Each row is a point on a tangle of strands that fork, close into loops and nearly touch. The rows are in no order.
Points whose rows are less than 45.9 apart are linked; no others are. Some points are linked to none.
vor: [-12 -12  15 -22   5   0  12 -11   6  27   5 -16   2   3  -2 -13  -7  -5
 -17   3   5  -3]
sumu: [-10 -12  17   2   6  -9   9 -16   8  26  18  -8  -2   3   1 -21  -8 -19
  -9  18  -1  -7]
Zibi: [ -6  10  11   3  14  -4  -4   0  12   3  -1 -17  -7 -32  19  -5  24  -3
  13   5  28  17]
Dese: [-12   3   8  -3  -8  -7  13 -20   9  39   0  14 -13  13  39 -12   7   1
   1  -5   3 -25]
fumap: [  8   4 -42  23  -7  31   5 -17   3   1   3  24 -13   9  -5  24 -27  -1
  15 -10 -15 -19]
vodut: [-20 -11  14 -10  14   2  -1  -3  24   9   5 -16   2 -10  -9   3  -5  -5
 -11  10  10   6]
fovi: [  4 -27  11 -28   2   1   5  -2 -13  27  -1  -3   6 -11 -18  -4   7  -4
  -7 -25  -8   7]
tabiv: [ -4  13  13  -9  24 -10 -21   8   9  -4   3  -3  -4 -40   3  -2  16   9
  23  -1  25  28]
dage: [ -1  10   5   5  -6 -22   0  12   9  -9   1  -9 -14  16  10  13  -4  -8
   1   8  11  -1]
sifab: [ 11  -1 -26  12 -10  23   9  -3 -19 -24  -2  -1   5  18   9   1 -15   3
  -1  -9 -24  -5]
lazer: [-15   1  21 -31  16 -22   1 -17  17  25  -7  -5   0 -16 -13  -6  15  -7
  -2   1   7   0]
pugib: [-15  -4   7   2   3   0  -7 -29  22  43 -10  11   6 -22  11 -13  18  -9
   8 -14  41  -5]
fod: [  5 -26  -9  20  -3  19   2   7 -10  -2   4  -1 -11  21 -10   3 -46 -13
  -5  -2 -24 -13]
dubav: [ -3   3  11   3  -4 -16 -12   3   8 -10   5 -21 -12 -14   2   5   7  -2
  -7  11   1  24]
nefir: [  3   5 -18   3   5   3  22   9 -25 -24  -3  -7  19  18   1 -10 -11 -17
 -21   4 -13  -5]
lik: [  4  21 -21  13 -16  21  -2  -1  -3 -11 -28  23   4   5 -34  -1  -5  12
   6   0 -24 -19]
litog: [ -5   1  10   1  -5  -9   5 -14   1  24   6 -16 -12  -5  26 -10  14  -7
   5  -3  12  -8]
gav: [-14   4  17  -6   9 -19 -22  -7  19  10  15   0 -19 -12  17  17  12   0
  11   1  27  20]
vof: [-23   9   1  20  18 -18  -7 -14  37  -4  15  -9  -4  -4   7   9   3 -20
  -1  16  32  19]
raruz: [ 17  13 -36  29 -28  18  -4  12  -4 -15  -1  27  10   6  -6  13  12  18
  19  -4 -13 -18]
Tukam: [ -7 -12   7  33   3 -24   1  -3  12  -3  20 -10  -2   6  15  -7  -3 -29
 -14  25  10   9]
tuziv: [ -9 -12   7 -21  -2  -8   1  -1 -15  32   2   7  -7   6  16  -2  -2   6
   0 -15  -1 -10]
bogip: [  0  16 -27   9  -1   3   5  23 -21 -30 -14   8  14  16 -10  -7  -7   1
  -8   4 -14  -1]
tel: [  5   4  -8 -16   0  13  13 -10 -18  -3   3  -6  -8  13  -7   0 -19   8
   3 -19 -23 -13]
bofav: [ -2  -4 -17  16   8  24  11  -6 -14  -1   5   6 -15  20   6   5 -51  -6
   4  -2 -20  -4]
lan: [ 16 -15 -16   7 -28  13   3  -4 -18 -10   6  -3  -4   5   6  12 -13   7
   2 -13 -20  -2]
pib: [  9 -24   2   6 -10  10   8  -9 -15   7  10 -12  -3  -1  19   2 -12  -2
  -4  -9  -8  -6]
Tizi: [ 15   5 -18 -13  -9  22   1 -10 -20   2  -9   9  -6   5  -8  12 -17  20
  20 -24 -21  -4]
sesub: [  0 -18 -18   2  -8  39  20 -21 -10   1  11  15   0   7  -9   3 -26   1
   6 -16 -21 -20]
vesel: [-18  -9   6   8   5 -13 -11   3  20  -6  18 -10 -13   1  25  20   2  -1
  -6   2  26  17]
dafe: [-16   1  17   1  10 -14 -14 -17  19  29  -5   4  -5 -27  15  -1  24  -2
  18  -8  44   9]
Fotor: [ 18   2   6 -26   9  26  -2   4 -15  -2  -3  10  16 -13  -9   4  18  21
  12 -15  -7 -10]
gezev: [  9 -15  17 -24  17   2 -12   8 -12  18  -2   7  14 -34 -11   1  17   7
  16 -27  12  23]
tar: [  6 -25 -16  14 -25   9  -5   8 -12 -16   4  -8   5   6  -2  17  -9   3
 -12  -6   1   2]
neze: [ -9  30  22  -4  14 -12  -7  -9  27   1  -9  -6   3 -26  -5   1  24  -5
  10  18  26  -6]
kog: [  1   8 -44  22  -9  27  21  -1 -17 -26 -14  36  21  18 -15 -11 -13  -8
  -3  -3 -19 -11]
kotof: [  3  19  13  -4  10  -3  -5  -5  16  23   0   1  -7 -24  24  -2  25  -1
  20  -8  33  -3]
guzek: [  3 -19  -1 -32   2   7   2  -2 -22  20  -1  13   4   3  -1  -2   4  12
   5 -31   0   0]
Veban: [-10  -4  15 -21  10   0   5  -5  -2  37   2   0   3 -24  16  -6  26  -9
   0 -15  22   2]
tof: [ 23   6  20 -23  17  -3 -15  19  -7  -1 -11   5  13 -11 -14   1   7  22
   7   6 -15 -10]
Fanos: [  0 -14   7 -18   8  -1 -24  16  13   0  -4   1  -2 -17 -18  17   9  16
   4  -5   9  29]
Misu: [ -7 -21  18  10   3  -2   5  -6 -21  21  16  -2 -27  12  21 -17 -34 -13
  -6   3 -16  -5]
lek: [ -5  13  -3   1  -3 -25 -11  11   4 -33  -3  -5   5  16 -19  -5  11   0
 -10  19  -7  15]
zeded: [-12  -3  21  16   6 -13   0 -24  26  19  13  -7  -6  -7   1  -7  -1 -21
 -11  15  15  -6]
memu: [ 11   6   3 -13 -11   2   7   6  -2  -6  -7 -11  -6  10 -17  -4  -9   0
   0  -4 -18   4]
limok: [-16  13  11   1  14 -22  -6   0  33 -10   8  -6  -3   5  -3   8  14  -3
  -2  18  19  15]
fef: [ 10  -8 -21  12 -24  15 -10   8   0 -23  -4  -3  21  -2 -17  -3  15  13
  -4   0  -7  11]
zuv: [ -3   1   2  -6  11   5  30   1 -13   2  10 -11   5  19  18  -6 -16  -3
  -8   0  -6 -16]
Bobi: [-13  18  14  -3  10 -25 -20  10  14 -26   3   0   1  -4 -21   1  22   4
  -7  17   7  20]
rabe: [-11   6   0   2   0  -1 -21  20   9 -32 -20  -1  21  -8 -34  -1  16  12
 -11  10   1  26]
roz: [ -8  -7   7  19   4 -15  -3  -7  11 -14  13 -20   4  -2   8  -5   7 -15
 -10  17  -4  22]
Duvo: [  9   1  -1  -1 -22  -3 -26  13  13 -18 -12  10   6  -3 -34   6   3  16
   5  -2 -14  15]
Lezas: [-15  -9   5 -15  11  12  19 -12 -13  23  12   2  -6   9  26  -8 -12   3
  -9 -13 -10 -16]
moba: [  5  -5 -12   1   2  17  24   2 -18 -18  14  -2  13  23  10   7 -11  -2
 -11  -4 -15 -17]
bizu: [  1  -1  14 -13  12   5  14  -9  -4  29  12  -7   2  -5  30  -7  25   7
   3  -9  14 -10]
Gug: [ 12  22  -7  -8   6   6   1  15 -12 -26 -24   7   6  17 -20   1  -4  12
   1   7 -20  -6]
fubog: [-12   1  12  14  -5 -30   2  -9  12   8  11  -6 -24  15  16  -5 -15 -13
   2   6   9  -6]
Kep: [ -8 -25  17 -25  13   6   3   7  -5  25   7  -2   1 -23   4  -2  15  -2
   6 -27  26  15]
mugun: [ 13  -4 -13  -4 -24  -4  -9   9   0 -20  -9   4  -5  14 -33   1 -12  11
   0  -2 -15   6]
sab: [  7  28 -29  24 -17  12  -6  10  -8 -26 -26  33  11  16 -18  -4   0  15
  13   8 -20  -6]
bug: [ -5   7  25 -22  15 -21 -24   3  15   6   4   5  -7 -21   2   5  22   2
  14   2  13  24]
Tugam: [  1 -18  -1  28  -6 -13   7   8 -10  -2  12  -8  -9  16  12  -1 -24  -8
 -14  11 -10   3]
zino: [  6 -29 -18  29  -3  14   7  15  -7 -26  -4   1  24  10 -13  -9  -8 -15
 -22   2   2   4]
zamil: [  1  -2  20 -22   2 -28  -8   2   1  17   4  -3 -14  -7   7   1  13   3
  10  -8   4  15]
safot: [ -5  -9  14  33   5 -23   8  -3   2   9  15   3 -16  15  18 -13 -18 -21
  -8  19   0  -5]
fulef: [  7  -2  -2 -12  11  12   6  13   3   3   0 -12   4 -11  -2   4  10  10
  -5  -6   7   0]
gemig: [ -2  21  20 -17   1 -20   2 -23  19  23  -8   5  -8  -4  -3  -5  20  -7
   9   6  15 -15]
zova: [  0  -4   7 -19  -5 -19  -6  -4   0   7  -2 -15 -18   0  -8   3  -5   0
  -8  -8 -10   8]
bar: [-23   7   5   3  11 -16 -14 -24  38  -1   8   1  -8 -17  13  12   6  -4
  17   4  38  14]
bibur: [  1   0   0 -20   1   8  11 -17 -24  17   0   3 -15   5   9 -15 -30  -1
   6 -19 -24   1]
farem: [ 25   0  -1 -11  -1  25 -10  12  -1 -13 -10   8  27  -7 -15  10  11  21
  10   5  -9  -2]
Zudup: [ -3  27  12  -9  19  -3   3  15  20  -4  -9 -12   3 -18   7   3  20   2
  -4  18  17  -1]
Kap: [ -4  -9   5   7  -2  18   7 -11 -23  20   4   3 -24  16  15  -7 -40  -7
   4  -5 -29  -8]
Zal: [ 14  -2  -7   0  -4  18  -4  16   0 -19  -7 -11  19 -12  -8   8  11  12
  -7  -1   6   4]
soseb: [-17   2 -10   8   2 -25  -3  12   9 -29  -3 -12  12   5 -14  -6  14 -17
 -24  28   7  21]
ledut: [ -3  23   7 -14   7  -2  13  11   0 -10  -7 -20  10   2   6  -2  15   3
 -14  17   3 -16]
Zov: [ 16  25  16 -27  12  -2   6   4  -4   1  -6  -6  10  -8  -5   6  20  14
  -6   8 -10 -13]
Redam: [ 15   3 -25   9 -27  20   5   4  -7 -25  -9  11  21  -3  -7   6  16  13
   7  -4 -18  -9]
rozet: [ -1   8   9  12   7  -1  22  -9   1  16   9 -10  -6  15  36 -11  -7  -7
 -10  10   0 -19]
buka: [  8  -3   2   5  -4 -10  -3  23 -10 -11   2 -12  -6  15   1   8  -1   9
  -3   0   7   3]
Firog: [ -8  -3  18  -3   3  -7  -5 -29  27  28  -4   4  -7  -5   2 -11  16  -9
  -1   4  27 -12]
pif: [ 18   4  15 -15  -7  -3 -23  16   0 -16 -20   8  10 -13 -31   2   7  19
   6  10 -25  -2]
turat: [  4 -11 -33  12 -23  25  10 -10   1  -3  -1  13  -2   8 -11  11 -22  10
   7  -5 -11 -26]
Pog: [  2  14   5  18   4 -18  17  -4  -5   4   9 -13   0  15  22  -3   4 -19
  -7  20  12 -14]
Rad: [  5  10 -31  16 -21  10 -10  -2  -1 -19 -17  15  -6  18 -32  -2 -20  -1
   2   2 -18   1]
peti: [ 14 -13  21 -17  15   3 -28  23   2   2  -2   7  12 -28 -22   2   7  17
  13 -17   8  16]
vebed: [ -7   3   9 -15 -12 -19   9 -11  -9  39   0   9 -12  -2  32  -8  12  -2
  -5 -12  15  -4]
guz: [ -2   1 -20  19   9  -6  14  19 -10 -28   3 -11  24  10   7  -2   5 -19
 -28  19   0   2]
puv: [ -5 -24 -13  33  -4  -3   1  21 -22 -24  10  -5  11   7  -2 -13 -14 -20
 -21  13  -5  13]
Nol: [  6 -17 -13  24  -9  -2   2  18 -18 -26  -4  -9   1  17   7   8 -21 -12
  -8   5  -7   5]
todu: [ 10  24 -39  10 -10  29  -2  -6   1   0  -7  31 -14   5 -10  13 -16  14
  24 -13 -16 -17]
Sugab: [ 26  16 -20   1 -22  19  -2  -5 -12 -11  -9  27  -3   0  -9   8 -10  18
  25 -10 -24 -16]

A piece is two or more points that can be reached from each other along the links. Count, over all rows, the pieces, the separate loops (a circle has one, a figure eight two, a Y none), the forks (points with three links) and the tips (points with one).
pieces -> 3
loops -> 0
forks -> 16
tips -> 22

Name the points in between on the shortest way along the links from the first point to the second, in order.
lik, turat -> Rad mugun memu tel Tizi Sugab todu fumap
guz, dubav -> nefir moba sifab lan tar Nol Tugam safot Tukam roz
dafe, tof -> kotof Zibi tabiv bug zamil zova memu mugun Duvo pif
Zibi, soseb -> tabiv bug gav bar vof limok Bobi lek
pib, gezev -> lan sifab moba zuv Lezas tuziv vebed litog bizu Veban Kep
vor, vesel -> sumu zeded Firog pugib dafe kotof Zibi tabiv bug gav
